Points, in no order, along strands that fork, close into loops and pass close to each other.
In the rows, 128 means zero.
Points whose rows are less than 142 apart are linked; no others are. Some points are linked to none.
Daro: [118 130 177 107 139 151 119 106 102 164 112 134 117 151 102 140  94 128
 195 145 152 148  82 186 110 169 139 150 100 110  87 140 140 109 116 108
 160 122 125 115 150]
Pesaz: [124 128 155  89  95 153 159  86 132 218  58 109 138 192 154 170  59 103
 215 129 142 171  80 219 150 143 173  82 130 138 121 101 156  54 150 132
  82 141 170 157 101]
bisaf: [123 152 123 140 153 148  82  85  72 130 101 147 118 160  86 163 119 100
 130 131 114 126 120 162 114 120 157 114 146 109  93 153 133 136 121 154
 132 104 127 133 157]
Ruti: [126 127 130 137 131 107 131 150 161 118 146 128 158 138 147 101 138 142
 120 142 154  95 105  81 118 144 141 145  91 137 140  77 154 139  98  98
 152 136 104 113 117]
zat: [142 118 131 121  91 141 145  54 149 172 126 123 115 138 191 100  75  90
 145 108 155 174  96 149 106 153 112 154  88 144 167 145 124  93 132  87
  56 191 154 142 148]
zepib: [114 131 118 117  84  95 169  93 162  88 189  97 151  95 157  81 137 141
 108 111 113 153 146  90 107 162  66 161  77 128 152  97 136 120  99 103
 111 164 130  92 144]
sati: [144 165  89 160  92 124  94 124 115 155 175 111 125 131 122 175 133 169
  74 162 151 158 120 143  85  62 181  87 111 161 145 141 166 159 122 159
 123 124 139 174 162]
Mulo: [ 87 118 121 102 131 119 147 143 161 128 135 165 109 155  73 113 116  95
 151 118 111 106 156 105 132 125 111 137 139 107  95 112 140 114 145 125
 141 155 118 140  95]
Kezu: [133 152 113 144 166  71 123 154 109  74 179  98 160  95 147  86 188 134
  27 216 117 143 135  85 107  87 128 100 107 174 138  64 192 150 107 119
 140 106 122 141 140]
Bozi: [140 123  73 184 130 137  94 148 133 112 116 146  97 138 136 117 132 136
  55 111 105 143 151 123 142 117 157 108 167 126 159 123 111 169 133 143
  61 100 144 149 123]
mimur: [143 147 161 115 160 144 107 140 120 104  86 103 157 106 149 100 188 145
 107 140 159  99 103  76 148 160 124 157 134  87 146 129 159 134  60 111
 168  75 130  98 164]
Bapa: [143 123 130 139  96 125 132  63 144 174 160 132 130 143 174 114  44 109
 129 145 179 197  87 179 107 134 136 131  69 179 148 110 142  83 137  91
  79 181 144 171 139]
Laki: [131  90 148 100 108 162 146 105 130 174  85 102  91 107 134 166  98 117
 181  78  93 154 137 212 116 171 113 143 157 126 134 173  93 114 158 154
  77 157 158 116 104]
Fopi: [155 114 131 145  94 141 136 122 174 178 108 138 142 181 177 109 100 150
 163 156 161 127  87 116  86 122 189 122  46 165 156  87 171 109 115  63
 130 181 127 122  97]
Sedi: [102 139 113 107 140 117 125  44 113 138 173 165  97 124 104 144  66  76
 123 121 123 164 132 175 111 117  92 142 127 151 113 165 116 112 157 139
  93 164 142 166 164]
negip: [131 160 105 138 101 106 115 105 129 144 216 139 160 111 119 145  93 134
 110 194 167 165  90 163  95 110 135 106  67 165 117 115 153 123 120 112
 139 192 132 145 139]
Nobe: [ 94 121 142  77 111  88 161  57 109  93 152 134 137 104 140  70 130  61
  79 124 112 117 134 111 143 167  60 172 120 147 133 107 103 109 128 120
 113 165 140 123 180]
ter: [110 128 114 110  46 160 135 110 157 184 114  91 126 181 126 158 107 138
 175  73 122 141 136  99  91 118 173 119 151  99 162 122 164 115 120 117
  85 147 172 132 105]
dis: [144  94 121 155 179 102 136 166 147 109 200 127 118  99 141 153 116 161
 141 131 112 144 147 176 115 121 111 142 104 164 112 123  76 173 157 117
 140 117 104 139  99]
tomeg: [137 130 137 159 177 155  89 130  84 110  83 147 133 162  96 168 143 153
 118 126  96 126 146 135 116  99 174  88 154  99  88 153 124 163 114 153
 170  58 130 124 155]
misu: [ 92 114 159  90 105 168 155 130 138 139  47 139 101 158  70 120 131 119
 177 102 115  99 148 134 135 162 110 137 159  66  96 145  97  97 141 138
 148 150 138 101  84]
bivol: [106 135 102 119  91 158 137 114 123 144 162 113 101 141  87 181 122 133
 159  74  75 172 160 127 112 105 146 119 162 106 123 161 132 140 136 154
 118 120 141 122 152]
zibo: [ 82 145 149  98 111 106 162 161 156  96 116 116 148 118 106  98 151 156
 147 112 145  89 149  52 153 139  95 144 127  91 120  93 177 124 107  85
 184 107  91 110  86]
sasuf: [146 179 100 142 151 126  87  62  69 123 142 124 118 124 121 153 113  89
  79 168 138 140  80 147 142  98 147  90 127 140 128 151 162 118 158 180
 102  98 134 190 191]
zofo: [155 163 163 127 143 157  89 128  93 128  85  77 144 121 157 133 186 151
 113 135 151 108  82  64 135 116 169 111 157 117 172 166 195 140 121 174
 128  69 162 123 165]
Gubo: [149 106 137 136 184 125 114 138 108 159 149 141 119 122 118 173 104 129
 188 118 106 112 120 175 129 110 135 117 131 153  99 154  92 155 168 179
 152 121 127 141 101]
Riki: [134 135 124 158 152 160 112 144  83 112  72 157 129 152  73 156 126 144
 142  89  53 112 158 117 135 114 155  76 186  96  97 150 111 149 142 170
 131  71 145 123 112]
Koti: [ 98 145 124  84 109 148 154 138 135 114 146 109 115  86  87 145 167 138
 167  96  98 139 174 102 133 116  78 152 128  88 111 177  94  99 146 180
 182 125 105 107 127]
dakun: [118 127 119 144 156 134 113 198 129  71  91 120 136 113 113 157 170 191
  97 108 140 137 166  70 148  92 150  89 159 115 124  97 136 164  97  74
 184  17 108 130 136]
mana: [157 115 170 119 118 191 122 129 123 158  57  92 124  98 182 126 146 119
 155 100 143 129 104 196 135 196 106 179 144 116 161 170  81 105 115 112
  72 162 119  78 150]
Pefeb: [114 183 126  96 104 122 129  69 116 151 176 123 122 109 115 117 124  75
 127 137 162 122  82  87 135 125  91 144 110 125 139 146 165  97 134 137
 114 168 159 154 156]
sel: [122 112 129 133 159 100 104 145 113 109 143 176 150 145 112 116 131  91
  92 198 134  97 123 145 118 128 155 122 128 167 104  89 137 138 119 126
 164 156 100 128 134]
nal: [121  81 114 114  98 156 153 122 150 149 125 114  79 117 118 141 106 132
 162  60  93 163 167 160 121 151  97 142 156 119 141 166  79 129 149 140
  81 144 143 119 108]
lasin: [113 144 141 110 141 161 105  66  85 154 103 135 118 155  92 171  95  92
 163 119 143 141 107 191 127 160 133 136 131 114  98 153 134 106 125 135
 106 123 130 133 155]
mas: [137 139 127 117 137 157 112 135 103  95  41 140 112 105 102 108 167  94
 125 109  92  81 153 117 180 160  76 125 189  77 126 178  75 105 152 190
 105 124 128 112  98]
kapez: [115 143 137 129 129 102 130 151 136 114 194 125 165 116 123 119 146 161
 113 162 135 131 112 104 100 123 129 135  81 134 109  94 155 150 105  99
 174 137 119 116 129]
rul: [149 130 129 116 113 145 132 156 106 130  81 143 145 157  86 165 128 148
 160  84  73  79 146 103 145 111 168  76 200  99 117 124 120 134 160 181
 117  82 172 121  86]
sefet: [131 153 122 137 114 126 129 192 162 145 165  94 142 129 111 154 142 194
 148  95 145 111 138  38 107  67 154  99 133 144 135 107 158 146 130 112
 156 115 129 149  92]
kiza: [ 98 121  80 142 133 110 132 170 147  94 150 164 121 153  71 122 113 115
 118 113  94 133 192 102 145  99 128 111 143 137 110 100 125 146 135  96
 125 126 104 132  90]
fuled: [143 126 167 114 120 113 188 147 169 145 175 127 164 115 161  91 118 157
 181 150 142 112  77  96 108 150 106 133  33 133 124  86 152 106 134  94
 160 173 121  95  86]
Zed: [120 125 157  90  91 118 189 101 168 155 180 116 123  75 155  90 125 121
 170 120 140 154 112 115 114 135  52 153  56 121 149 150 120  70 148 137
 138 196 151 112 106]
Ros: [150 129 157 127 106 146 121 156 119 182 102 121 164 171 131 163 132 181
 153 125 161  68  97  81 126  92 205  98 151 141 136 116 161 149 130 153
 158 107 160 143 118]
gare: [135  94 120 144 177 137 105  74 104 145  94 196 104 121 111 135  50  71
 120 129 102 137 141 218 109 154 126 135 150 178  89 163  97 142 158 114
  81 155 139 147 117]
lop: [127 128  80 159 121 105 118 194 149 114 153 142 124 162  92 149 124 136
 109 124 112 120 182  99 136  68 174  85 163 160 115 102 130 158 144 109
 136 136 101 150  89]
mog: [107  79 163 107 124 138 153 119 158 212  72 151  77 152 161 127  48  86
 200 127 122 169 106 203 115 140 138 112 130 145 115 122 139  58 170 104
  88 175 177 158  82]
bifo: [ 99 105 120 115 133 123 132 122 132 128 116 180 109 156 101  98 104  72
 118 126 113  99 138 130 128 163 117 145 145 130 112 105 116 120 137 112
 105 155 129 136 107]
fopu: [143 110 122 153 193  82 110 157 109  90 149 188 134 136 120 107 127  77
  90 185 112  78 137 140 144 108 132 103 137 158 104 117 105 143 158 151
 142 142  99 145 107]
Teso: [120 173 169  77  95 164 139 104 114 159  89 101 138 126 113 117 165 114
 188 138 165  94  97 100 149 140  99 168 122  86 128 172 143  67 119 160
 154 161 140 103 149]
Sazi: [131 161  78 153  80 135 100  82 126 150 165  95 109 156 122 169 111 142
  87 107 129 165 141 124  94  91 174 113 151 139 160 147 166 146 117 142
  74 124 149 155 167]
benu: [134 163 142 112 136 168 100 124  92 104 121  94 129  73 132 135 192 133
 126 130 116 142 124 122 133 133  90 163 153  75 137 191 122 115  99 178
 146  94 123 100 192]
dufe: [156  84 127 151 113 133 149 164 180 172 136 129 141 163 181 127 103 172
 173 109 158 115 108 108  94 123 168 123  76 146 152  91 118 131 134  83
 141 152 114 135  79]
zuri: [121 107  96 149 150  75 125  92 129  75 182 179 120 132 122  91  94  90
  54 146  82 158 190 142 127  94 118 130 144 172 105 114 103 146 133 109
  72 150 121 155 167]
Pefa: [141 110 131 123 144 119 144 123 145 185 141 152 137 152 167 104 112  94
 170 142 153  85  79 104 151 132 132 138 107 153 150 120 126 117 160 134
 114 170 141 154 103]
Gufa: [124 112  97 148  91 121 118 177 172 147 170 127 123 170 103 150 104 149
 134 116 131 144 157 114  86  79 173  96 143 154 122  99 122 142 138 109
 143 164 113 156 105]
Lipe: [103 104 113 139 113  81 153 120 160  83 183 106 152 123 152  93 120 152
  94 117 113 154 153 132 116 156  97 149  92 142 137  52 128 156  97  87
 125 132 110  90 147]
nisu: [ 94 126 126 136 193 111 145 130 123  90 137 163 132 120  74 132 123 103
 145 134  60 132 187 137 123 112  95 130 114 120  55 130 100 136 123 127
 176 100  75 105 116]
tini: [157 165 120 154 147 139  84  96  56 118  76 101 123 146 132 152 145 104
  69 171 148 131  73 144 127  99 187  78 144 134 137 147 187 156 150 182
 106  68 148 174 179]
Gado: [149 105 165 125 110 144 128 157 121 184 113 113 159 172 129 185 106 190
 191 124 149 108  84 144 104 110 201 102 121 149 119 108 121 140 143 140
 171 105 144 146 123]
Noras: [106 163 107 115 106 120 149 170 160 127 162  94 125 121  91 147 156 162
 157  72 119 122 158  36 143  85 119 121 156 113 139 134 155 125 137 139
 142 105 124 131  98]
gar: [125 112 136 122  90 118 170 112 173 119 213  97 119  78 154 106 121 152
 144 102 119 183 149 132 100 151  53 161  74 120 143 147 108 109 126 108
 118 162 135 102 132]
zuta: [132  96 137 108 115 129 139  51 132 124 109 148  89 107 153  94  82  97
  99  97 127 166 146 175 118 168  80 185 156 149 142 167  74 119 143  93
  31 178 154 146 144]
mor: [152 131 146 148 155 153  99 103  89 151 128 110 116  98 163 171 140 152
 127 134 140 148  84 185 131 163 142 156 132 118 134 161  99 155 107 147
 126  93 124 113 172]
silu: [154 142 108 171 143 135 101 143 142 117 127 105 119 105 190 117 179 178
  42 125 159 150 114  99 106 118 157 126  99 123 180 108 148 174  68 119
 129  76 126 118 167]
raza: [126 139 118 156 194 145 110 141  98  93 144 144 132 124  94 165 152 147
 121 134  79 166 159 114 108  86 138 112 121  98  94 155 122 152 107 142
 181  59 111 131 160]
ripod: [150 141 138 142 121 143 113 170 124 129 116  75 141 121 160 155 180 183
 115  96 130 118 115  66 126  89 170 101 164 129 174 145 164 156 134 171
 140  63 155 130 127]
Zug: [111 113  82 162 134  80 141 155 150  73 178 117 136 122 148 118 133 157
  69 125 110 153 181 134 151 125 109 130 116 140 133  59 111 168  93  80
 127  91  88 121 131]
Gekig: [107  99 121  93  66 111 178 125 182 110 133  99 133  85 160  81 149 119
 131  91 146 128 179 108 145 146  43 160  94 118 167 140  99  74 142 122
 120 166  90  94  86]
Pas: [128  97  82 175 138 131 100 147 128 115 120 180 102 137 121 123  99 132
  79 112 103 137 163 164 129 145 135 120 161 137 129 111  73 170 130 116
  81 117 127 131 110]
pebem: [113 100 130 128 150 121 112  93 112 131 115 189 107 156 106 110  75  53
 120 152 128 126 121 190 112 157 131 143 130 157  97 109 119 120 135  95
 104 176 125 136 141]
lipu: [132 120 102 150 166 104 117 150 122  75 105 148 117 113 146  77 156  89
  70 131 112  92 125  88 192 158  97 118 162 112 154 121 122 149 146 132
  98  83 124 133 100]
Sopas: [114 130 138  96 121 162 149 106 116 144  47 154  98 135  68 120 134  98
 161 100 100  83 167 132 149 152  88 119 169  80 102 164  77 100 164 186
 107 154 156 104  80]
rudu: [148  94 163 114 123 135 140 140 123 186 128 110 130 131 142 185 104 158
 214  98 114 113 106 165 128 121 154 119 141 139 123 134  97 136 165 174
 152 118 149 138 100]
ralub: [107 159  98 138 124  98 119 135 145 118 203 131 121 136 103 111 137 110
  85 154 124 136 154  75 106  89 147 124 136 152 132 113 182 130 115 116
 112 151 130 149 134]
muge: [124 112 162 125 170 167 114 135 104 103  57 130 126 140  84 155 141 154
 179  93 112 121 148 141 121 158 117 140 157  75  74 155  85 135  99 130
 182  78 115  97 138]
Papan: [108 129 177  86 127  97 173  99 121 161 160 150 143 118 124  75  97  90
 165 188 134 132  77 160 124 166  89 151  56 147  96  93 156  77 141  97
 158 180 138 107 135]
rit: [161 129  94 184 141 126 113 149 137 117 147 104 110 124 179 117 160 144
  49 136 139 146 119 104 123  91 160 110 129 138 175 140 132 178 131 156
  98  83 138 156 153]
korak: [118 118 102 151 155  65 130 149 117  59 188 116 169 119 146 126 154 164
  55 201 105 152 166 171 112 115 133 102  99 181 101  54 108 161  94 111
 166 151  91 114 160]
med: [116  91  98 146  87 135 152 150 175 137 169 102  91 136 122 140  98 152
 160  72 103 179 183 130 112 131 108 140 122 123 133 126  89 136 142 100
 109 129 123 133 111]
Semam: [112 166 141 102  96 141 133 100 132 211  99 138 151 187 103 135  79 106
 211 154 174 114  67 146 142 102 181 101 127 136 112 100 189  69 134 130
 141 167 150 160 113]
som: [122 109 143 101  91 177 143 142 147 136  61 110 110 107 148 104 146 116
 137  89 133 128 143 151 131 180  94 168 145  91 151 158  87  93 119 111
  86 167 110  84 120]
dadar: [153 130 122 165 161 120 100 194 128 120  78 132 128 145 150 100 165 147
  66 151 160  75 109  73 137 113 180  93 140 145 156 111 157 169 133 139
 132  88 132 150  97]
veli: [146 116 150 116 146 138 122 121 113 172 119 135 114 124 150 122 124 102
 170 131 145  91  86 138 155 167 117 162 124 137 138 161 101 122 145 150
 121 133 133 125 121]
Tivav: [115 124 155  85 110 176 137 127 117 137  89  97 109  87  99 152 161 123
 173  97 110 131 179 163 123 133  86 164 145  88 104 200  82  94 141 188
 150 140 112  88 138]
novu: [154 134 175  93  97 176 138  85 108 194  50  88 137 162 135 171 101 135
 206 109 146 147  75 202 142 185 151 136 134 115 130 155 127  91 127 114
  97 130 142 108 131]
zudol: [128  81 124 139 151 155 114  88 118 171 101 151  99 131 100 182  45 104
 160 105  98 160 146 228  92 138 148 116 149 158  93 149 113 137 158 136
  95 147 140 138 107]
sukeb: [106 113  99 122  90 129 140 151 151  73  64 134 127  84 140  82 157 103
  96  91 132 109 177 137 189 188  62 150 156  90 152 116  84 114 111  94
  96 117  94  76  98]
bimo: [120 136 136 132 133 156 117 150 139  93 112 110 140 106 141 125 168 159
 103 102 141 140 135  99 136 155 126 153 142  83 150 117 132 140  67 101
 152  79 112  88 163]
Dodom: [159 105 103 170 167 100  99 159 116 131 150 180 116 138 124 145 119 104
 111 167 123 106 141 172 125  81 167  82 143 182 119 139  96 154 156 166
 131 157 107 158 108]
Sem: [138 137 112 150 160 102 119 168 137 103 113 121 134 114 156  86 168 113
  71 131 138  81 115  48 169 133 130 119 146 129 171 104 165 149 137 129
 118  96 115 138  93]
gem: [145 107  95 161 102 114 131 178 164 110 134 103 122 112 159 143 151 177
 130  59 144 122 149  75 160 118 122 119 139 110 173 117 114 155 114 102
 128  84 106 123  84]
tikor: [159 117 126 161 191 135  92 165 112  90  68 136 123 135 152 101 182 122
  55 178 141 117  99 116 151 120 159 101 140 116 136 118 148 170 124 152
 145  53 137 149 142]
fot: [ 92 104 136  95 114  61 161  54 124  90 186 144 144 121 141  69  92  84
  87 126  99 146 151 129 116 146  66 164 113 175 116  86 115 121 146 107
  96 182 147 131 177]
gul: [154 138 131 156 175 145  81 120  71 110  66 142 112 154 142 125 160  98
  74 164 135 110  80 138 145 144 170 115 151 106 129 144 136 159 127 156
 110  79 153 151 158]
Gamo: [123 134 109 129 153  95 123  68 113 100 208 171 108 109 129 111  95  92
  71 152 107 156 148 144 119 104  98 144 130 156 112 146 119 138 145 128
  86 140 133 165 181]
bilel: [135 136  66 174 135  82 132 197 143  64 166 117 118 128 125 149 153 166
  77 123 120 171 195 112 169  72 138  96 122 144 137  88 127 174 123  71
 129  61  93 148 109]
Posa: [132 158 155  82  74 157 153  80 115 199  83  96 176 190 126 184  77 127
 211 118 161 130  73 174 152 123 183 101 127 133 128 107 175  69 120 146
 121 121 172 147 117]
Mopan: [143 118  92 162 176  84 114 184 125  57 151 151 138 132 133 133 162 136
  56 192 107 142 169 157 114  80 156  93 120 178 115 100 109 159 121 125
 169 118  88 128 126]
roze: [118 136 121 144 175  89 110 199 127  60 132 142 156 133 105 134 177 161
  70 183 136 115 162 112 122  81 161  94 133 156 108  73 155 158  94 102
 209  93  86 128 122]
Zolin: [130 120 124 151 146 124 105 115 116 132 161 144 113 121 151 141 119 128
 102 150 142 133 110 162 111 146 138 154 113 134 139 133 111 158 118 119
 113 118 123 137 158]
nebil: [152 104 142 138 111 128 176 173 188 137 157 109 154 123 170 116 118 194
 193 104 151 118  99  88 110 129 119 127  62 124 147  91 129 117 139  79
 167 141 100 119  65]
zuda: [ 90 148 107 109 126  94 156 175 155  91 163 110 131 117  94 131 160 151
 140 106 123 109 156  54 166 109  90 137 133 110 119 122 145 132 139 109
 162 101  96 128  79]
durez: [113 131 163 123 151 157 108 135 104 126 113 124 136 141  98 150 136 159
 162 139 142 124 112 139 109 159 134 151 119  99  85 143 120 137  99 117
 197  97 130 108 161]
gones: [152 138 149 115 150 141 110  97  74 153  82 132 123 144 122 142 130  86
 162 121 117  83  95 145 169 150 122 127 171 113 128 172 109 119 150 197
  94 126 158 133 132]
benug: [148 110 123 145 123 130 136 121 148 128 159 124 138 116 183 114 137 143
 109 113 146 129 101 117 127 153 123 163  96 131 165 123 114 143 108 114
 113 140 116 115 142]
las: [127 182 170  91 100 161 134  98 131 156 120 107 158 106 129 107 155 141
 165 133 167 103  81  51 122 145 121 151  93 100 139 148 183  93  82 113
 160 150 138  92 140]
Kur: [119 128 137 140 152 116 121 209 140  86 125 135 160 124 108 146 162 199
 112 138 163 115 148  86 122  99 157 110 131 136 105  76 135 152 102  72
 207  69 101 140 125]
Mosaf: [130  92 110 159  99 128 137 180 168 139 171 107 114 148 109 161  94 172
 171  88 116 166 157 136  88  94 145 116 122 141 103 101  89 153 156  97
 145 127 112 153 104]
gefen: [159 150 143 101 100 159 111 108  68 124  82  94 131 117 124 160 156 101
 146 105  91  91 123 146 160 125 115 114 191  91 146 203 120 109 155 221
  84 121 165 111 153]
Fam: [131 121 120 128 104 131 132  39 127 127 141 125 110 117 162 111  82 101
  91 112 140 171 123 171 110 159 107 178 126 137 151 144 104 118 113  85
  42 162 144 142 187]
bezu: [128 139 119 127  97 153 120 175 136 122  61 122 134 138 105 131 143 174
 136  70 110  78 148  57 170 131 145 102 198  93 146 119 143 142 145 144
 120  91 145 124  73]
Seve: [125 120 123 106 131 113 138  90 114  89 151 136 113  81 158  93 139  84
  80 117 109 127 135 116 151 161  66 176 145 134 145 146  86 112 125 130
  90 146 127 127 172]
vig: [130  91 136 115 102 163 137 105 150 126  69 125  90 112 150  92 112 110
 102  85 123 155 155 176 114 211  76 171 157 113 163 153  64 114 123  84
  40 180 140 101 124]
Gunod: [127 173 115 123 155 129  97  29  77 135 162 146 124 114 104 154  85  61
 125 141 131 144 104 164 144 103 109 114 130 142 104 159 142 100 150 175
 109 132 125 180 179]
Fune: [104 110 139 149 196 134 115 132 106  97  94 170 123 131  85 133 126 121
 132 118  90 125 166 157 119 150 119 132 128 104  59 125  96 160 101 116
 168  79  97  90 123]
Fubap: [164 119 155 129 137 176  98 132 106 150  88  97 131 107 169 154 150 153
 139  94 132 134 103 175 136 180 129 159 158  96 154 166  83 140  98 132
 104 112 118  88 168]
luro: [128 147 128 107 137 146 115  98 108 104 141 110 111  62 141 125 162  89
 124 127 111 136 137 128 150 133  62 168 143 103 133 197  89 107 134 178
 125 127 119 114 181]
Nuz: [142 177 138 111 107 160 102 104  82 112 115  79 136 100 126 165 164 128
 131 109 112 137 111 125 135 121 119 130 174  78 157 197 146 110 122 199
 107  95 143 115 191]
torad: [139  98 153 106 146 109 142 112 150 199 130 171 122 141 154 101  78  75
 188 164 161 115  76 169 148 134 130 142  99 177 130 124 123 100 170 120
 119 182 148 161 105]
Bogu: [146 129 121 149  87 103 127  61 128 142 208 132 154 110 159 107  68 137
  87 184 173 186  97 177  89 132 117 121  49 175 132 106 141 125 110  88
 102 187 135 145 158]
Kaso: [154 143 133 131 112 128 129 160 138 161 154  92 150 142 139 162 138 186
 148 112 144  89 116  67 116  75 181 103 135 145 163 128 158 147 144 163
 141 118 151 153 103]
lupam: [145 117 119 150  95 114 117 136 148 163 118 153 141 178 154 107 113 122
 105 191 184 107  96 140 102 118 197 118  88 187 143  96 144 128 100  90
 145 186 106 126 114]
Muni: [ 97 122 159 105 141  83 140 133 129 118 160 159 157 152 101  87 111  86
 142 193 130 103 104 154 108 155 130 142  96 146  80  73 153 111 131 102
 181 178 111 112 138]
Fupu: [134 148 177  91 107 124 179 102 128 156 148 133 164  92 148  68 126 114
 170 169 139 118  60 107 130 170  89 152  37 127 127 110 151  91 126 105
 159 171 140  84 129]
Diro: [152  99 127 142 102 141 142  95 171 147 156 121 122 124 200  94 102 130
 139  99 147 148 109 131 102 163 112 169  74 131 176 124 108 116 110  88
  83 166 124 113 126]
babi: [116 135 161  96 127 131 133 126 141 187 113 157 133 182  84 119  92 115
 213 181 161  87  84 139 137 105 162 122 129 120  77 100 174  91 142 126
 178 175 137 147 119]
todu: [104 153 162  99 134 136 118 116 118 151 120 145 131 166  51 146 111 124
 198 149 136 101 107 125 110 101 147 120 130  98  63 129 173 113 128 141
 195 144 138 135 132]
foru: [103 157 120 105 131 150 137 117 113 122 162 115 118 108  86 169 146 130
 166 100  87 148 154 106 129  96 109 124 148  99 113 185 122 122 144 186
 149 108 140 124 149]
ribu: [124 131  80 151 129 108 121 148 124  57  77 160 121  92 141  79 144 106
  76 102 107 104 160 110 197 173  70 111 180  93 161 121  92 133 134 109
  77  90 119 107  90]
Gimo: [108 144 101 142 174 120 130 138 113  81 182 142 128 107 106 144 147 126
 109 144  84 161 171 120 119 102 111 141 118 113 105 126 119 149 113 127
 158  91 104 125 143]
bupi: [161 132 117 159 113 126 103 136  99 158 140 120 128 150 151 179 126 153
  99 143 144 118  88 158 115  92 186  97 122 162 157 138 134 165 148 181
 120 106 143 168 140]
lak: [115  84 142 113 118 143 143 116 144 196 106 135  98 152 137 154  73 107
 186 105 117 156 116 193  97 145 143 129 133 132 119 128 115 110 160 125
  99 162 160 145  95]
kove: [160 117 101 160 120 115 101 148 105 144 133 147 127 156 122 175 111 125
 106 141 105 112 127 168 119  71 194  62 158 168 138 150 117 166 170 205
 110 119 146 159 120]
zofa: [121 143  83 142  82 155 121  89 132 131 156 100  93 142 118 166 125 149
 103  80  88 176 157 117 117 113 146 128 168 106 154 167 127 143 115 141
  56 116 157 138 172]
Maled: [117  73 133 122 120  99 162 104 176 140 174 137 103 131 154  99  68 112
 126 116 119 180 157 170  90 153  91 165  98 162 127 135 111 112 158  90
  87 176 149 140 124]
taka: [100 127 151 100 128 112 154 133 140  98  80 134 139 133 119  82 160 111
 119 128 133  76 131  74 161 184 111 166 131  89 119  98 149 113  93 100
 156 120 102  95 116]
nozo: [ 87 111 103 110  82  91 173 137 158  93 103 127 127 106 128  89 143 110
 118  90 135  99 171  96 187 160  58 149 130 100 156 123 101 116 140 108
 120 122  85 106  71]
bafaz: [136 126 132 144 127 108  98 151 127 128  96 166 134 178 120 113 138 121
  78 197 174  91 109 134 118 125 193 119 122 170 123  86 141 147  94 107
 165 150 102 127 138]
lib: [137 132 147 131 194 135 101 137  90  83  75 143 122 128 101 111 172 110
 134 153 108  93 121  91 157 130 107 137 153  77  92 164 136 127 110 163
 174  72 126 124 129]
pifim: [132 176 169 101 116 132 144 100 115 140 152 120 178  91 135  84 150 138
 135 167 147  99  74  56 130 157 112 147  62 120 122 106 187 117  84  97
 160 157 135  86 131]
zufir: [130 158 126 142 112 103 113 157 114 107 216 132 172 101 106 144 133 164
 100 213 152 148 108 157  80 103 148 101  81 161  96 110 137 143 110 114
 178 181 124 128 134]
bulo: [118 155 171  80 103 159 142  91 101 166 100  97 122 116  93 161 142 114
 198 115 135 117 118 156 137 132 103 153 134  94 113 191 120  82 141 192
 149 143 143 111 150]
Gud: [144 135  73 177 160  98 130 207 142  60 147 113 118 122 136 133 175 171
  43 170 116 175 185 131 139  51 155  75 124 165 134 101 129 175 126 112
 149  76  97 159 119]
Pimas: [137 139 108 149 128 154 112 151 157  96 105  95 135 102 167 122 176 178
  67  83 159 134 141  70 118 134 141 130 133 103 181 102 152 154  51  83
 121  78 110  91 143]
bab: [117 165  94 147 161  78 122 170 129  68 189 109 129 118 112 101 161 119
  52 188 112 143 177  66 128  73 143 100 130 169 130  81 187 143 126 111
 126 114 109 141 113]
Giges: [137 107 136 141 209 109 118 164 113 114 160 143 127 109 131 152 137 140
 157 141 117 104 136 154 144 117 112 132 122 142  99 141  99 164 154 153
 165  97  98 137  91]
zutoz: [120 122  98 153 112 141 118 193 142  92  75 119 124 109 117 146 155 182
 116  55 141 138 172  74 167 127 129 105 174  86 143 109 117 159  96  71
 140  44 111 106 103]
zut: [114 109 139  81  71 130 187 100 196 141 131 114 119  94 159  71 141 105
 147 100 153 137 151  95 112 137  62 158  68 119 164 150 120  44 155 135
 124 212 129  99 103]
Tum: [122 138 126 110 106 148 130 177 128 106  66 118 127 109 114 118 165 138
 139  90 123  76 153  85 189 144  97 132 182  74 143 163 108 117 142 171
 133 113 112 107  97]
Mave: [122 100 156 114 134 114 152 121 165 217 130 154 105 142 172 111  50  85
 206 166 160 181  88 213 124 113 140 108 101 182 120 110 155  52 172 106
 117 192 163 166 100]
fogip: [134 146 104 151 142  66 126 145 116  81 189 106 176 109 163 101 168 165
  30 209 124 134 130 130  98 115 132 109  81 176 134  49 147 161  92 114
 147 149 109 128 168]
terad: [154 168 153 125 146 142 103 127  94 129  85 107 138 130 144 115 178 115
 113 142 159  82  77  66 152 149 140 143 156 102 150 151 170 124  98 134
 131 102 143 113 152]
zafu: [101 139 175  85 130 154 143 119 121 149  71 127 127 166  53 138 130 137
 198 110 131  85 126 110 135 118 126 135 153  68  72 146 144 102 120 149
 182 126 147 124 125]

A fork is a point with three links, a tip a point with one. Leave the first point through the second and follow the links. Name the first fork or tip that comes.
Sem / dadar: zuri
Posa / Semam: tomeg
las / Teso: sel
zuri / Gamo: Mopan
fot / Nobe: lak
Zolin / mor: zat
gones / gefen: fot
rit / silu: Kaso
foru / Koti: Fupu

How many points has the smallest loop of links through each point below? Write - if it is on no loop.
sati: 19
Diro: 9
Fopi: 10
gare: 13
bisaf: 10
vig: 11
fogip: -

A tip is a point with one link. Name the tips that can be reached along the links from each point below, in the order of the rows.
Noras: dis, Pas, taka
nozo: zuri, ralub, gem
raza: Pesaz
benu: fot

Name the points in between on the shortest way along the links from the first point to the second, in order.
lasin / Pesaz: bisaf tomeg Riki rul bezu Tum mas Sopas misu zafu todu babi Semam Posa
med / Seve: nal Laki lak mog Mave torad Pefa veli gones gefen Nuz benu luro
zepib / fogip: Lipe Zug bilel Gud Mopan korak
bafaz / Sazi: sel fopu Dodom kove bupi sati
